Points, in no order, along strands that fork, close into loops and pass close to each other.
Two points are linked if the straight distance between their rows is under 91.8. Some points are linked to none.
Zon: [  8  14 -10 -10   5  15 -11   4  -1 -18 -26  15  -6  -7   2  -5  -3   0
 -28  10 -22  18  22   2   4   2 -34 -12 -16  20   7   1  12  -5  14   9
  10  11 -12  -8   0  17  -6   3 -11 -33  11 -12  11  26 -14 -17 -46  14
   3 -41  12 -19  -4]
vipen: [ 16  28 -13  26 -13  15  10  35   5  14  16 -21  17  11  -2  -3  26  -1
  11   9  15  23 -26   5 -21  13   5  -9  11  -7  14  -4   9 -14 -23  -9
   2 -27  -3 -24   0   2  -7  16  11  23  16  -7 -29 -32  19   2  -7 -20
  20  19   6   3  -7]
Muf: [  7  23 -14  31 -25  20  -5  20  17 -38 -21   5  11  -1  10  -3  -9   0
 -11   2 -14   5 -11   7  15   1  -3 -15 -11  -1 -10   2   9 -16  -2  -2
  -9  -7   0 -23  -4   1  17  -4   0 -24  22 -13  -3 -20   0 -28 -24 -14
   5 -29   6   0  -6]
vele: [ -7 -12 -27   6 -25   1  16  -3 -12  -8 -14   1   5   2  -5 -17  20  -3
  -1 -20 -31  -5 -14  18  15   3  -9  -4  22   8  12 -11 -14  15  47 -15
  10   6  -4  12 -12 -12  -5 -13 -31  -2 -30  -7  -4 -42  10  -2   0   7
 -10 -21  -8  23  15]
pafed: [ -8  10  28  14   5  -1  -7  12   1  -2  18 -11   6 -25   3   6  -9  -3
  11   6  31   3 -24  -1 -18  -1  18   7 -14 -15 -25   9  -2  11 -26   0
 -17 -32  13  -6  42  21  13  -1  28  16  34  20  -3  28   5  15  17  -6
   2 -11  -1 -15 -10]
fesug: [  5 -16  -1 -21  14 -12  14 -48  39 -20  20 -17  44   7  28  15 -34   1
  18  -1   9  20   2 -22 -27  -1  14  32  13   5  -4   6   9 -28 -17  -9
  -4 -39   5  10  37   0   3  29  34 -12  -3  10   3 -17  -3 -13  16  -9
   7  -5   8 -26 -15]
gabud: [-13  -1  13 -11  17 -23   3 -12  -6  22   6  -4 -16  -4   3  -6  10   1
  11  -5  -7 -10  15   4   1   5  -1   9  12  11  14 -20  -9  13   7   4
  11   6  -5  20 -19 -14 -17  -2 -13  19 -25  12  -9   9 -16  12   6  10
  -5  28  12   1   6]
res: [  0   9   6 -21  16  -6 -10 -13  17  -6  -9   5   1  -2  11   1 -18   6
 -14  17  -4  17  26  -3  -3  -9 -24  -1 -14  24  10   4   2 -15  -5  10
  12  -3 -17  -3   1  10  -4  -6   3 -20  -3   3  17  22 -19  -5 -26  11
   1 -28  18 -33  -9]
nom: [ 17  22  -4  15 -17 -16 -27  19 -47   2  35  -3   5 -14   0  -4  23 -19
 -37  20  26   5  -6   2 -14   0   6  22 -21 -22  11 -30  14 -31   1   4
 -20 -14   6 -43  10  18  -2   1  12  -7  10 -27  -1   0  16  23  -5  -6
  -9 -15 -19  10 -22]
Lep: [  1 -19  11 -39  24   0 -25 -20  -4  29  12   6  -4   3 -18  15  -9  -6
  -6   5  17  -4   4 -18  -3  -4   3   9 -15   6  -1  25  -3   6   2  16
   0  25   7  -5  12  11 -16   8   4  15  -9  -3  24  32   0  35  19  13
   6  -1  -7 -12 -11]
vuk: [-17  13  10   1   8   7  -7  -8   3 -16 -37  21 -15  -7 -24   4 -28   1
  -5   9  -9  -6   9   1  23 -16 -12   0 -10  -6 -17   9 -21  16  -6  -3
 -15  10   8   1  -9 -13  10 -12  -3 -27   5  17  41  20   3   9 -14   4
   7 -13  -4   6  15]
sedid: [  6  23   5  20   1   8 -22  19 -33 -12   6  23  -8 -21 -21 -20   7   5
 -18  17  -1  -8 -11   1  -7  27   0  16  13 -30  12 -15   6  14  21   7
 -15   0  14  10   9   0 -10  13  -9  -4  15 -24 -12 -19  19  -2  -3   5
  -2 -28   6  30  -4]
gesa: [ -5 -33  -2   6  -7  -9  11 -28  29  26  11 -20  12   2  22  24  -2  -5
   8  -6  21   0   2  -1  -2  -2  47  20   7 -14  -8   6  -8 -14 -19  -5
 -18 -14   9 -20  -4 -11   4  -9  21  13 -10  -2   5 -14   5   3  40  -9
   3  22 -22 -12 -14]
Mav: [ -1  12  12   5   0  -4  11   9  19  -9  10  -8   4 -22   3   1 -20  10
  15   3  27  -3  -3 -10 -12 -11   2   4 -21  12 -21   9  -8   0 -27  -1
  -6 -29  12 -10  32   6  10   0  27   9  24  24  14  21  -4  -2   8  -6
   1 -11   9 -28  -1]
vofu: [ 14  -8   5 -25  10 -15   5 -12  -3   4  17  -5 -15  -8   0  -9   1  27
  13   8   5 -35  32 -29  -8 -17  -9   7  16  26  15   2 -15   6  19   6
   8  19  -4  15   4  -1  -9   2  -6  14 -22  -6  -3 -13   4  14  15  -8
   2 -14  15   8  10]
reru: [  0  17  18 -31  23  -9 -16 -17   0 -25 -19  17 -11  -9 -22  -7 -17  17
  22   4 -23 -26   6 -12   7 -10 -24   5  15  14  -8   8 -11  25  28 -11
   6  13  -6  43   4 -17   3  11 -13 -14  -8  21  18   8  -5   3 -13  -5
  15 -28  17  17  16]
Lavem: [ -8  14 -32  31 -29  17  27  19  -1  -7  -8 -17  17  17  -2 -15  39   6
  16 -10 -26  10 -17  17   5  19  12 -14  21   0  11  -7  -3  -3  18 -20
  18 -14  -1   3 -12  -4  -3  -2 -17   7 -11 -19 -19 -57  23  -6  -2 -10
  10  10   2  24  17]
zofa: [ 11   7 -25  13 -22  24   3  19   2 -22 -19  11  13  -1  -1 -12   6  -4
 -15  -3 -10   2 -10   3  16   3 -13 -15 -22  10  -4   4   8  -6  15   8
   5  14   0 -22  -6   2   2   5 -12 -22  13 -19   0 -12   9 -24 -27   0
   1 -33   1   8   1]
num: [ -4  23   9  -1  11  15   9  18  -7 -27 -24   5 -23  -7  -7 -18   7  22
   9  -4 -24 -15  32  -9  -3  -6 -35 -21   1  13  -2 -16 -12  25  19   5
  19  21  14  35  10   1 -12   1 -13   2   9   7  -3  20  -4  -5 -37  15
   0 -16  12   4  16]
Zop: [  7 -23 -29  -6 -25  -3  11 -11  14 -14 -14  -2  20  11   9   4  -8  -4
 -12  -4  -3  -2 -19   6  30 -18   6   3  -2   6   4  16 -10 -15  -1  -8
  -8   0 -12 -30 -29  -9  19  -9  -4 -20 -18  -6   5 -37   5 -16   7 -21
   5  -7  -8   4   0]
boga: [-21  -7 -26  27 -34  12  17   7 -14 -22 -19  -5  -4  -5   0  -8  14   1
   5 -25 -42  -5   2  21  16   5 -11 -24  17   5   4 -16  -4  17  39 -17
  24  13  17  23  -6 -10  -5 -17 -27  -2 -21   0  -4 -24  12 -10 -15  17
 -13  -9 -16  20  23]
zat: [-12  13  19  41   0  15 -14  26  -1   4 -10  12 -25   7  13   8   1 -16
 -11   8  -1   4   3  15   7   5  12  -9  13 -36 -16 -14  15  -6 -21   3
 -24   2   3  -3 -18   1  14 -19  -3   7  18   1 -18   2  -3   1  17  -3
 -15  22  -7  -2  -5]
zet: [ -4  -1   5  16   2  18  16  29  17   3 -14  -5   1  22   6  -5  11 -16
   6  -7   1  14 -10  21  -1   2  -9 -21 -12  -8 -14   4  21  -8 -20   1
   7   2 -10 -10 -20   2  12  -4  -8  10  21   6 -22  12 -15 -29  -6   0
 -12  27   4 -12  -4]
Tudaz: [ -1  -6   3 -22  12  -6  14   3  11   6  27  -9  18  -2  10 -16   3  18
  13   0   5   5 -10 -14 -24   7  -7  -1   3  16  11   9  12 -15   0   3
  14 -19  -8  16  16   5 -12  25  -1  12   3   3 -22 -12   0 -13   4  -5
   2   0  32 -10   1]
Bava: [ -2   9  19  -3   3 -13 -24  12 -27  14  36   2   8 -25   1  -7   3   1
  -3  19  26   0 -23  -8 -21   6  10   2  -9 -12  -6   5   5   4 -10  11
  -6 -25   7 -10  42  26   0  10  19  16  22   5  -9  22  15  21   8   0
  -2 -14  -2 -10  -9]
seno: [ -7 -18   4  -8   5   8  31   8  20   6 -19 -21  -1  22  -1   4  -1 -17
  15 -16   0  14 -10  14   2  -9 -12 -21 -21   4 -12  14   1   0 -20   0
  16   5 -12  -2 -24  -2  10  -6  -2   7   4  21  -5  23 -24 -32 -13   4
  -5  33   1 -18  -5]
laz: [ -6  21  21  26   5  -3 -12  11 -10   3   6  17   3 -21  -7 -12  -1   6
  -4  17   8  -9 -13   9  -5  21  11  22  13 -22  -4  -8   0   2  -3   3
 -19 -14   4   0   5 -10   1   2   0   0  12  -2  -7 -10  10   9  11   2
  -5  -8   7  14  -2]
Vatab: [ -4  11   2  24  -5  19  23  25 -27   1 -34  18 -42   5  -7  -1   5  -9
  -8 -12 -13  -4  21  16  12   1  -4 -23   9 -32  -8 -22  -1  19  -2   4
   0  26  22  16 -10  -4  -7  -4 -12   1   5  -4 -12  22   5  -4 -17  14
 -16  26 -18  12  17]
mumim: [ 35   7 -18   2 -17 -11 -15  18 -42   7  31  -2   2   1   1 -23  34 -12
 -42  10  25   5   3  -3  -9   3  -7  23 -20  -2  35 -35  18 -26  15   2
  -7 -10  -1 -34   3  16 -12  19   6 -10  -3 -36  -4 -17  19  12  -3  -3
  -7 -18 -13   1 -12]
Pese: [ 11  22  -3   6  -6   2  17  29 -20  -8   0   5 -17 -11  -8 -30  11  29
   6   4   1 -32  25 -13 -12  -2 -24 -21 -10  22   1 -10  -8  20  15   5
  17  11  15  21  18   7 -11  14  -3  18  10  -9  -8   4  17   2  -8   1
   3 -16  11   4  14]
Mozu: [  1   3   4  35  -5  15   3  34  -3  20  -9   5 -20  24  10  -3  14 -18
   1  -1  -1   2  -5  19   3  -3   6 -29   6 -30 -13  -9  24   1 -20  -3
  -9   8   3  -4 -19   4  19 -12  -3  24  20  -1 -26   9  -6 -17  13 -14
 -13  41 -16  -9  -5]
peti: [ -3 -23  11 -26  20  13  21  -2  20  12 -11 -16  -1  11 -15  10 -13 -15
  10  -7  15  17 -12   4   1 -11  -6 -20 -34   5 -11  27   2   5 -15   7
  13  10  -2  -6  -2   1   0   5   5  11   5  14  12  37 -16 -17  -2   7
  -3  19   0 -27 -20]
Gon: [  5   0  17 -18  12 -19 -11  -5 -11  19  36  -4   8 -21  -2 -14   3  19
  12  13  25 -15 -11 -15 -21   3  15   7   5   2   6   6  -2   7  -2   6
   0 -16   9   6  38  11  -8  13  19  27   3   3 -10   5  15  21  19  -9
   6  -3   8  -8  -7]
delur: [  0  -5  -4   6 -10  -7 -11 -18  25 -18 -15   4  16  13  15  13 -25  -4
  -3   5   3   1  -9  14  25 -15   6  15  -2   4 -10  10  -3 -15 -15 -15
 -22  -8 -20 -22 -23 -12  38 -15   0 -26  -3   4  18 -18  -7 -15   9 -20
   3  -6  -9  -3  -7]
lupum: [ -7 -31  10 -30  34 -11 -14 -60  40  -8  15 -11  33   4  23  26 -32   0
  -6   3  10   7  29 -13 -13  -3   7  29   3   7   3  17 -12 -18   0   5
 -12  -4  -8  -1  17  15  -6  -3  30 -17  -8  -4  27  14  -5  10  12  14
  -8  -6 -10 -19 -20]
fuvib: [ -1  26 -14  21  -9  19  26  24  10  -4  -1 -16  25  18  -9 -14  29  11
  22  -2  -9  18 -29   8  -6  21   6  -4  18   3  11   6  -1  -6  -3 -14
  16 -26 -10   3  -4  -3  -3  16  -6   8   8  -6 -19 -46  21  -8  -9 -19
  23  14  17  20  10]
varo: [ -7  18 -17  40 -35  -4  22  11  16 -15 -11  -9  -3  -9  16 -10   2  14
  17 -13 -14   3   3   4   6   6   2   0   7  17 -12 -19 -17  -7 -15  -9
   9 -27   6   8  -1 -18   6  -9   2  -4   0   6   2 -32  -7 -12   2  -7
   4  -2   9   7  22]
kezan: [ -2  -2 -17   4 -15  10  14  16 -27   3 -44  13 -33  11 -14   2  15 -14
 -15 -10 -17   3  10  16  30   0 -18 -20  11 -10  -5  -9  -3  17   3   4
   6  29  16  -5 -19  -8  -4  -4 -25  -8 -14  -3   3  18   2   3 -22  15
  -9   6 -24   4  19]
Giso: [ 13 -23 -39  -8 -22   0  25  -7   0  11  -6   4   5  11  11  -8   9 -12
 -25  -7   3  -1  -6   1  20  -8   3   7  -6   7  21   3  -8 -13  11   5
  -3   9  -8 -34 -29  -1  -4  -4 -11  -5 -27 -25   0 -36   6  -5  10  -6
  -7  -9 -11   6   0]
zukev: [ 14   1 -36  17 -38  33  13  27 -12 -15 -20   0  14  16 -13 -14  27  -7
 -10 -17 -14  -8 -15   4  26  -1  -9 -26 -16  -3  -7   8   9   4  20   4
  10  26  10 -27  -7   0   3  11 -18  -6   8 -19 -11 -15  27 -17 -19  -9
   7 -12 -15  21  10]
ful: [ 20  -7  -8 -23  14  17 -31   3 -16   4  11  23  10 -13 -26  13 -11  -9
 -24   2  16  13 -27 -23   2  11  -8  -5 -39   0 -11  31  30  -2  -2  23
  -5  14  -8 -22   1  10  11  14   0 -17  13   2  22  35  -7  -9  -6   2
  -8 -10  10   1  -8]
did: [ 19  13  -6  16 -11  14   2  21  21  22  13 -34  15  20   4  17  18  -2
  25   4  18  21 -34  -5 -12  -5  24  -6  16  -8  11   3  -5  -8 -30 -17
  -7 -24  -1 -22  -4  -6   6  14  29  31  12   4 -17 -27  17   6  13 -36
  26  31  -5 -11 -17]
der: [-11  16  10  -4   2  -2  17   8   6 -19 -24   1  -9  -4   2 -13   0   9
  18 -15 -31  -3  14   0   4  -5 -26 -14  -1  12  -3 -15 -18  19   2   0
  21   2   1  35  -9 -13  -5  -3 -10  -6   5  19   2  13 -18 -13 -30   9
   3   6  17   1  21]
Runak: [-16  17  12  -2   7  -3 -17 -25  -3 -23 -31  19 -15 -14 -18  -4 -21  12
   7   3 -27 -21  14   2  16  -7 -16  11  20  -3  -4  -7 -32  30  23  -8
  -3   8   7  32  -2 -25   2 -13  -9 -24 -13  13  31   1  -1   8 -12   9
   4 -26  -2  25  17]
Zugal: [ 26  -1  -4 -20   0 -14  -1   7 -20   2  33  -7 -12 -14  -1 -17   4  36
  -1  21  19 -31  21 -41 -18 -14 -10   2   6  25  18   3  -1  -4  14  11
   3  10  -1   3  25  14  -7  12   8  15  -9 -14  -5 -21  21  15  12 -13
   7 -27  13   8   5]
Sez: [-11 -10  15 -14   7 -17 -51 -26 -12  12  52   1  26 -19   7   4   3   9
  -9  11  27  -3 -26  -7 -19  18  21  32  -2 -13  -7  19  -1  -2   1   7
 -19 -17  -5  -6  45  31  -3  -1  28   2  16  -5   0  18  16  37  17   8
  -6 -15 -10   9 -10]
Bet: [ 43  -8 -19 -35 -14  -3  -7  14 -50  25  35   0   4  -2 -23   0   9 -17
 -27  -2  23 -12  -9 -32 -14 -14   5   1 -41  -5   6 -11  20 -13   8   9
   9   9  19 -36  22   1 -10  30  16  14   1 -22  14  11  20  20  -5 -20
   4   2  -4  -3 -11]
dov: [-19  20   2  24 -10  -7  27  13  -5 -14 -10  -3 -20 -21   8 -11   1   5
  13 -21 -26   2  13   4   4   5  -6 -17   9  13  -7 -29 -21  21 -10  -1
  13  -7  12  39 -17 -18  -3 -15  -3   4   5  18  -2   9 -25 -13 -16   9
  -5  31   3  13  27]
vopog: [ -2  21  -4  40 -15  14  13  29 -25 -11  -8  13 -14  -2 -12 -20  14   6
   1   4  -8 -10  -1  18  -4  21  11  -6  11 -29  12 -29   9  18  17  -6
   0  -1  25  19   6  -8 -11   7  -8  11  12 -23 -29 -28  22  -6  -6   5
  -2  -3   3  25   5]
Delo: [ 11 -19  -6 -31  14  12 -13   2   0   1  21   4  17 -10  -9  10 -19   0
 -14   3  21  22 -21 -19  -8   2  -3 -17 -39  11  -4  31  27  -9  -6  20
   5   0 -12 -18  17  18   1  15  14  -8  14  -3   5  32  -9 -20 -12   9
  -6  -9  11 -26 -22]
bip: [ 11  14  -1  22  -7 -15 -27   9 -18  13  32  -7  17 -10   8   3  14 -14
 -26  19  30   2  -8   7 -10   7  19  35   1 -22   5 -15   1 -25 -10   4
 -27 -13  -7 -46   7   6   0  -9  14  -1   5 -23   6 -17  12  27  11  -7
  -3  -9 -18   9 -26]
vede: [-11  12  24 -10  13   0   0 -11  21 -22 -33   1   8  20   0  20 -27 -18
   8   8 -16  29   1  20   7 -14 -12 -11 -22  -3 -18  11   8  -7 -23 -14
   1  -6 -17   9 -18 -11  21 -10   3 -34  11  29  13  25 -30 -22 -25  -2
  11   4   8 -18  -8]
Sazun: [  5  13  31 -37  41 -11 -28  -6  -1 -10  -4   1 -19  -9 -20   1  -9  19
  18  14 -13  -9  19 -22  -9  -9 -28   2  13  13  -4  16  -3  11   9   4
   6  20 -19  35  12   1   0   0  -8  -9  -2  24  13  26 -17  13 -18  -1
  18 -14  26   2   6]
palo: [-12   2 -14  34 -19  26  12  17 -21 -22 -14   9 -12  -1 -15 -15  11   2
   2 -12 -23 -12   4  16   8  18   5 -12  17 -21  13 -21   5  33  42 -13
  13  26  29  32   6 -10 -17   2 -24   8  -6 -17 -19 -19  19 -14 -16  15
 -12 -15  -6  32  12]
dimop: [ -9   8  23  -4  12 -16   4  -3  17  -6  20 -14  -1 -25  13  -6 -13  17
  25  -2  16  -2  12 -11 -27 -10  -6   6  -8  23 -10  -4 -17   7 -21   7
  12 -31  12  19  30   9  -1  -7  23  22  14  31   0  24 -18   7  15   1
   1   0   8 -24   5]
Fuvok: [  1 -12   7   5  -4   2   0   0  19  29  14 -16  13   9   2   7  10  -3
  19   6  19   7 -31   4  -2   1  36   9   7 -17  -1   7   8  -8 -16 -11
 -12 -19  -2 -16  -4 -13  11   1   9  23   2   5 -13 -24   5   1  31 -25
  13  30  -7  -5 -15]
raf: [-12 -14   4   5   4 -15 -17 -21   0  30   2  13   0   3   5   8  -4  -7
 -16   4  17 -11   8  17  12   5  14  33   7 -11   0   9 -20  -2  -4  -1
 -26  17 -15 -19 -21  -8  -2 -23   1  -6 -20  -5  28   2   5  27  27   9
 -10  12 -25  17  -2]
daza: [-16 -16   0  -6  -5 -20  24 -13   6  26   2  -7 -14  -7  10   2   2  -1
  13 -12   0  -4   7   0   2  -7  11   2  -2   8   2  -4 -18   6 -11  -5
   8  -6   0  10 -25 -19  -9  -9  -1  16 -21  15   1   0 -14  -3  16   3
  -3  34  -5  -4  11]
Duv: [-19 -40  -2  -4  -4 -17  17 -37  19  29   4 -13  -5   1  13  27  -6  -4
   5 -12   4   1   8   1   7  -8  33   9   4  -4  -9   7 -15  -4 -18  -8
  -7  -3   2  -4 -25 -18   2 -13   8   8 -27  14  10  -4  -5  -3  32  -1
  -1  37 -28  -3   1]
tuf: [ 19  -4 -16  -9  -7  -3  -2   5 -18  18  12   9  -1  -1   6 -10  10 -10
 -30   7  22  -3   7  -4   7  -2  -4  15 -20  10  22 -10  10 -16   9  14
  -4   9  -5 -34 -10   8 -10   8  -7  -1 -12 -27   5  -5   5   8   6   7
  -9 -16  -7  -6  -7]
Pizaz: [  0 -14   3 -15   6  -5  12 -21  31  -3  20 -14  36   3  20   3 -18   3
  10   1  12  22 -18  -8 -20   6  11  21   4   5   3  16  12 -27 -14  -4
   3 -33  -9   1  15   1  -1  17  16  -5  -2   7  -8 -20  -8 -15   9  -8
   5  -2  16 -20 -14]
Safik: [  7  18 -13  41 -26   3  19  34 -24  17  -1  13 -21  14  -4 -17  28  -3
   4   1   0  -4   6  30  -6  12  14 -14  13 -22  10 -39  21   1   1 -14
   2 -11  16   0  -6  -3  -4   0  -6  14   6 -17 -29 -21  14  -5   3  -8
   2  31 -14   6  10]
zuve: [  8 -31  -3 -29  19  13   4 -11  14   9   6  -9   9   3 -13  27 -19 -16
 -11  -2  25  20 -11 -10   6  -7  15 -23 -46   6  -1  24  19  -8 -10  21
   3  12  -1 -30   5  17  -1   9  12   7   3 -10  13  30  -8  -8   4  11
  -4   2  -5 -28 -33]
fafe: [ -3  14  10 -12   8  -1  11  -1  22 -13 -21   5   5   3   7   2 -23  -3
   6   4 -11  14  13   3  -5 -13 -24 -15 -28  19 -10   9  -1  -9 -17  -3
  12  -7  -8   5  -2  -2   4  -3   9 -20  11  16  14  29 -25 -19 -29   5
   5 -10  16 -29   1]
gepu: [ 16  15  -6   0 -13  -9  10  24 -28  17  13   1  -9 -10  -4 -26  15  16
  -6  10  18 -24  14 -11 -13  -6 -14  -8 -17  14   8 -14  -1   3   7   5
  10  -1  14  -6  16   6 -14  19   9  20   3 -16  -7  -2  23   7   2  -7
   6 -10   6  -7   4]
mef: [  1   7  11 -19  25  16 -22   4  -8  -5 -17  30   1  -9 -34  10 -22  -5
 -16  10   3   2 -13 -18  11  -4 -21   1 -23  -3 -18  28   2  14  -2  11
 -15  19   2  -5   3   4   6   9  -3 -20  14  12  38  38  -4   6 -12   1
   3 -21   6   2   5]
mizu: [-24 -16  30  10  13  -2 -35 -30  12  20  27  -4  16  -2   8  21  -3  -4
  -1   5  24   1 -13  21 -13  14  23  25 -11 -11 -14  15  -3   0 -10   4
 -19 -12  -4  -1  23  27  -5 -17  17   4  19   1  -3  25  -2  45  21  19
  -3   0 -13  -4 -15]
vam: [-15  27   3  44 -21   2  17  19   4 -30  -9   4  -9 -13   8 -12  -4  12
  16 -15 -20   2   4   9  -3  17   6  -4  19  -3  -8 -30 -10  11  -5  -8
   9 -21  17  33   0 -20   2 -10  -4   1  14   7 -13 -19 -13 -15  -3   2
  -3   6  14  18  19]
Buse: [-10  10  12  23  -3  -3   5  13   8  10  -2   5   5  -1  -1  -7   7   2
  21   3   3   0 -23  17   1  14  19  10  18 -16  -3  -7   9   0  -7  -8
  -7 -19  -5   3 -15 -18  10  -5  -7  15   4   9 -15 -23  -2  -2  17 -13
  -2  22   7  11   4]
Votum: [ -4  10  -8  30 -14  21  38  31 -23  -9 -23  11 -24  20  -4  -9  14  -2
   7 -34 -25  -7   6  21   8   3   3 -31  24 -34  -9 -18  10  22   2  -5
   9  20  16  23 -16   0   5  -8 -22  12  17  -1 -32   9   1 -21 -17   6
 -15  43 -15  28  15]
deto: [ -9   9  13  16   0   5 -15  -7  25 -35 -35   6   2  20  17  24 -26 -15
   0   4 -18  16  -2  20  23 -15  -4 -12   0  -9 -19   1  10  -9 -24 -19
 -12  -8 -14   1 -24 -12  39 -21  -1 -30  13  17   4   4 -22 -25  -6 -15
   4  -1   1 -16  -5]
Buli: [-10  -4  -4 -18   8 -29  19 -11  -2   0   6  -6   3   3   1 -11   9   5
  24 -22 -25 -20  -2  -8   9  -1   1   2  14  15  18 -19 -18  23  22 -13
  26  -1 -13  37 -26 -17  -7   2 -20  14 -23  16 -15 -14 -15  -4   0  -1
   1  26  31  18  17]
nibe: [  3 -30  -3 -37  24  -7   0 -38  25  -3  15  -7  18   0  15  16 -29   0
 -16   8   9   3  22 -34 -10 -12   4   7  -3  15  15  17  -2 -21  -1  23
  -6   2   0 -15  11  15  -7   7  21  -3 -17  -8  19   9  -3   3   6   9
  -8 -14  -1 -25 -23]
lag: [  5 -11  14 -33  27 -24  -9 -19  -5  14   6 -15 -24   7  -2   4  14   5
  11   3  -7 -16  35 -14  -1 -10  -9  13  29  16  22  -9 -13  10  13   9
  14  30 -16  17 -11  -5 -16  -4 -16  14 -38  10  -5   4 -13  25   2   5
   5  14  19  10   4]
puso: [  5 -41   5 -51  31   3 -11 -26  12   4  23 -20   1  -1   5  19 -13   5
  -3   5   2  13  17 -38 -21 -13   1 -15  -5  15  13  17  15 -12   1  29
   4   6  -1   4  28  33 -12  10  13  12  -3  -8  -7  26  -3   7   7  23
  -8  -8   0 -35 -24]
Rep: [ 13 -10 -35  -1 -33  16  14  13 -27   4 -29  17 -14  13 -22   0  22 -21
 -16 -18 -12 -11  -1  14  28  -4 -20 -21   1  -1  -1  -4   0  17  26   1
   8  33  12 -14 -18  -8  -6   6 -30   1 -15 -12  -1  -4  13  -1  -9   9
  -6 -13 -23  14  20]
dud: [  9 -14  35 -58  51 -22 -38 -31   8  -2  21 -13  -7   4 -16  17 -13  11
  22   4  -4  -6   5 -27 -18  -2  -9  13  24  10   1  27   7   2  14  -5
   5  25 -30  37  16   4  -4   6  -5  -9 -12  27   0  18 -18  10  -5   1
  17   3  26   2  -1]
doki: [ -4  11  -7  27 -18  14  -7   8  23 -36 -39   9  -4  10  26  12 -17 -13
 -11  -2 -30  15   5  24  23  -4  -4 -22   5  -4 -11  -6  10 -13 -13  -7
  -4  -4  -9  -6 -23  -5  22 -28 -11 -29   7  -2  -5  -8 -19 -26 -25  -1
  -6 -13  -6  -6  -1]
neba: [ 11 -16 -14 -26  -8 -17   5  -8 -28  45 -16  15 -37  19 -16  13  18 -22
 -18  -3   6  -7  19  10  12  -7  -6   1   4   1   9  -4  -8  15   7   5
   8  29   9  -9 -21 -13 -21   7 -18  11 -39  -4  12  18   1  21  16   5
   2  19 -21  -5  10]
lepus: [ -6   7 -16  29 -25  -8  29  21  -5  19   3  -4 -14   4   7 -11  26   2
  15 -16 -12   3  -5  18  -1   6  16 -13  13  -3  -1 -19   7   2 -14 -12
  13 -14   3   8 -22  -8   3 -11 -11  23   0   2 -22 -19  -6 -11   8  -8
  -6  43  -2  12  18]
Voru: [ -3  19 -34  47 -43   8  26  19  -1  -9 -14 -24  -7   2   5  -6  24  19
  18 -16 -21   4  -9   5  10   7  14 -22  18   6  -8  -3 -22   1  -9 -20
  13 -14  12   5  -4 -10  12  -4   3   3  -6  -3  -5 -46  22  -8   2 -22
  17  16  -7  21  21]
Rone: [-13  -6  -7  -6 -15 -15  18 -19  -3 -14 -14   3  11  -1  -2  -5  -1   7
  19 -19 -30 -12 -17  11  16  -2  -5   8  15   7   3  -4 -20  11  28 -21
  13 -12  -9  23 -20 -21   7  -9 -20 -11 -21  13  -3 -33  -2  -6   0  -2
   2  -2   8  21  23]
niz: [  0 -26   8 -28  28 -12  -1 -69  41 -20  18 -18  40   4  30  29 -44  -2
  14   0   5   6  27 -25 -24  -7  11  27   9   6  -5   5   0 -20  -8  -7
 -11 -28   4  18  39  12   6  14  39 -17   3   4  12   7  -5  -4  19   7
  -1 -10  -5 -29 -17]
daz: [ 16   9 -27   2 -15  14  -8   8  -3 -19  -3   9   5 -11   9 -19   8   2
 -32   1  -7   6  11  -4   5   3 -24  -6 -21  26  16  -4  14  -9  22   6
   6   9 -10 -20   3  18  -6   8  -8 -27   5 -29   7  -9   2 -17 -28  11
  -4 -49   6  -3  -4]
zolib: [-15  -9   6   8  15  -2 -26 -11  -3  18 -18  15  -8  18 -10  12   2 -21
 -22   8  -2  11  -4  25  17   9  -1  23   7 -16  -3  10  -4  -1  -7   5
 -22  24 -13 -17 -29  -2  -3 -19 -16 -16 -20   1  25  12 -10  25  10  13
  -4   9 -19  14  -6]
Zil: [ -1  -6  26 -26  35 -10 -25 -17  -4  22  22   8  -1  -7 -13  -3  -3   7
   7   9  15 -14  -7  -9 -12   7  -1  12   4   6   5  15  -1   9  10   8
  -2  10  -6  15  15   7 -11   9  -2  15  -5   9   0  25  -2  21  19   8
   0   1  12   1  -3]
vep: [-15   3  10  32   3   9 -21   6  -3   4 -21  17 -26  12   4  14  -1 -17
 -21  10  -8   4   2  22  25   4   6   3  16 -28  -5  -4   5  -7 -11   4
 -30  17  -4  -8 -34  -4  11 -27 -15 -12  -7  -6   5   4  -5  14   9   8
 -13  14 -21  11   0]
menoz: [  8 -37  19 -60  42  -3 -27 -29   7   2  34 -16  -4   3  -7  20 -16  13
  10   4   3   2  13 -45 -24 -10  -1  -5  19  11   5  31  10 -10  10  18
   0  19 -16  21  27  19  -8   9   8   2  -8   8  -4  20  -8   8   6  13
   3  -5   7 -15 -11]
Veme: [-19 -10  23  14  12 -11 -34 -28  19  15  21   8  25  -6  11  15  -8   1
  -7   6  30 -10   1  15  -2  15  15  44   1  -9 -10  15 -16  -8  -5  -7
 -34   0 -11 -15   9   9   4 -18  19 -14  11  -1  25  10   6  33  25   6
  -7   0 -12   8  -8]

A fork is a point with three links, a tip a point with one. Leave the first point through the second and follow the links. Name the first fork or tip that comes.
delur; Zop | bip
vopog; palo | gabud
menoz; puso | Tudaz
nom; mumim | deto
peti; seno | Bava
lag; vofu | Fuvok

A piece is all that can be reached along the links. How many separate loops has the piece of each point below (a circle has one, a figure eight two, a Y none), and how many tips (points with one link)?
Zop | loops 1, tips 2
mef | loops 0, tips 3
laz | loops 3, tips 0
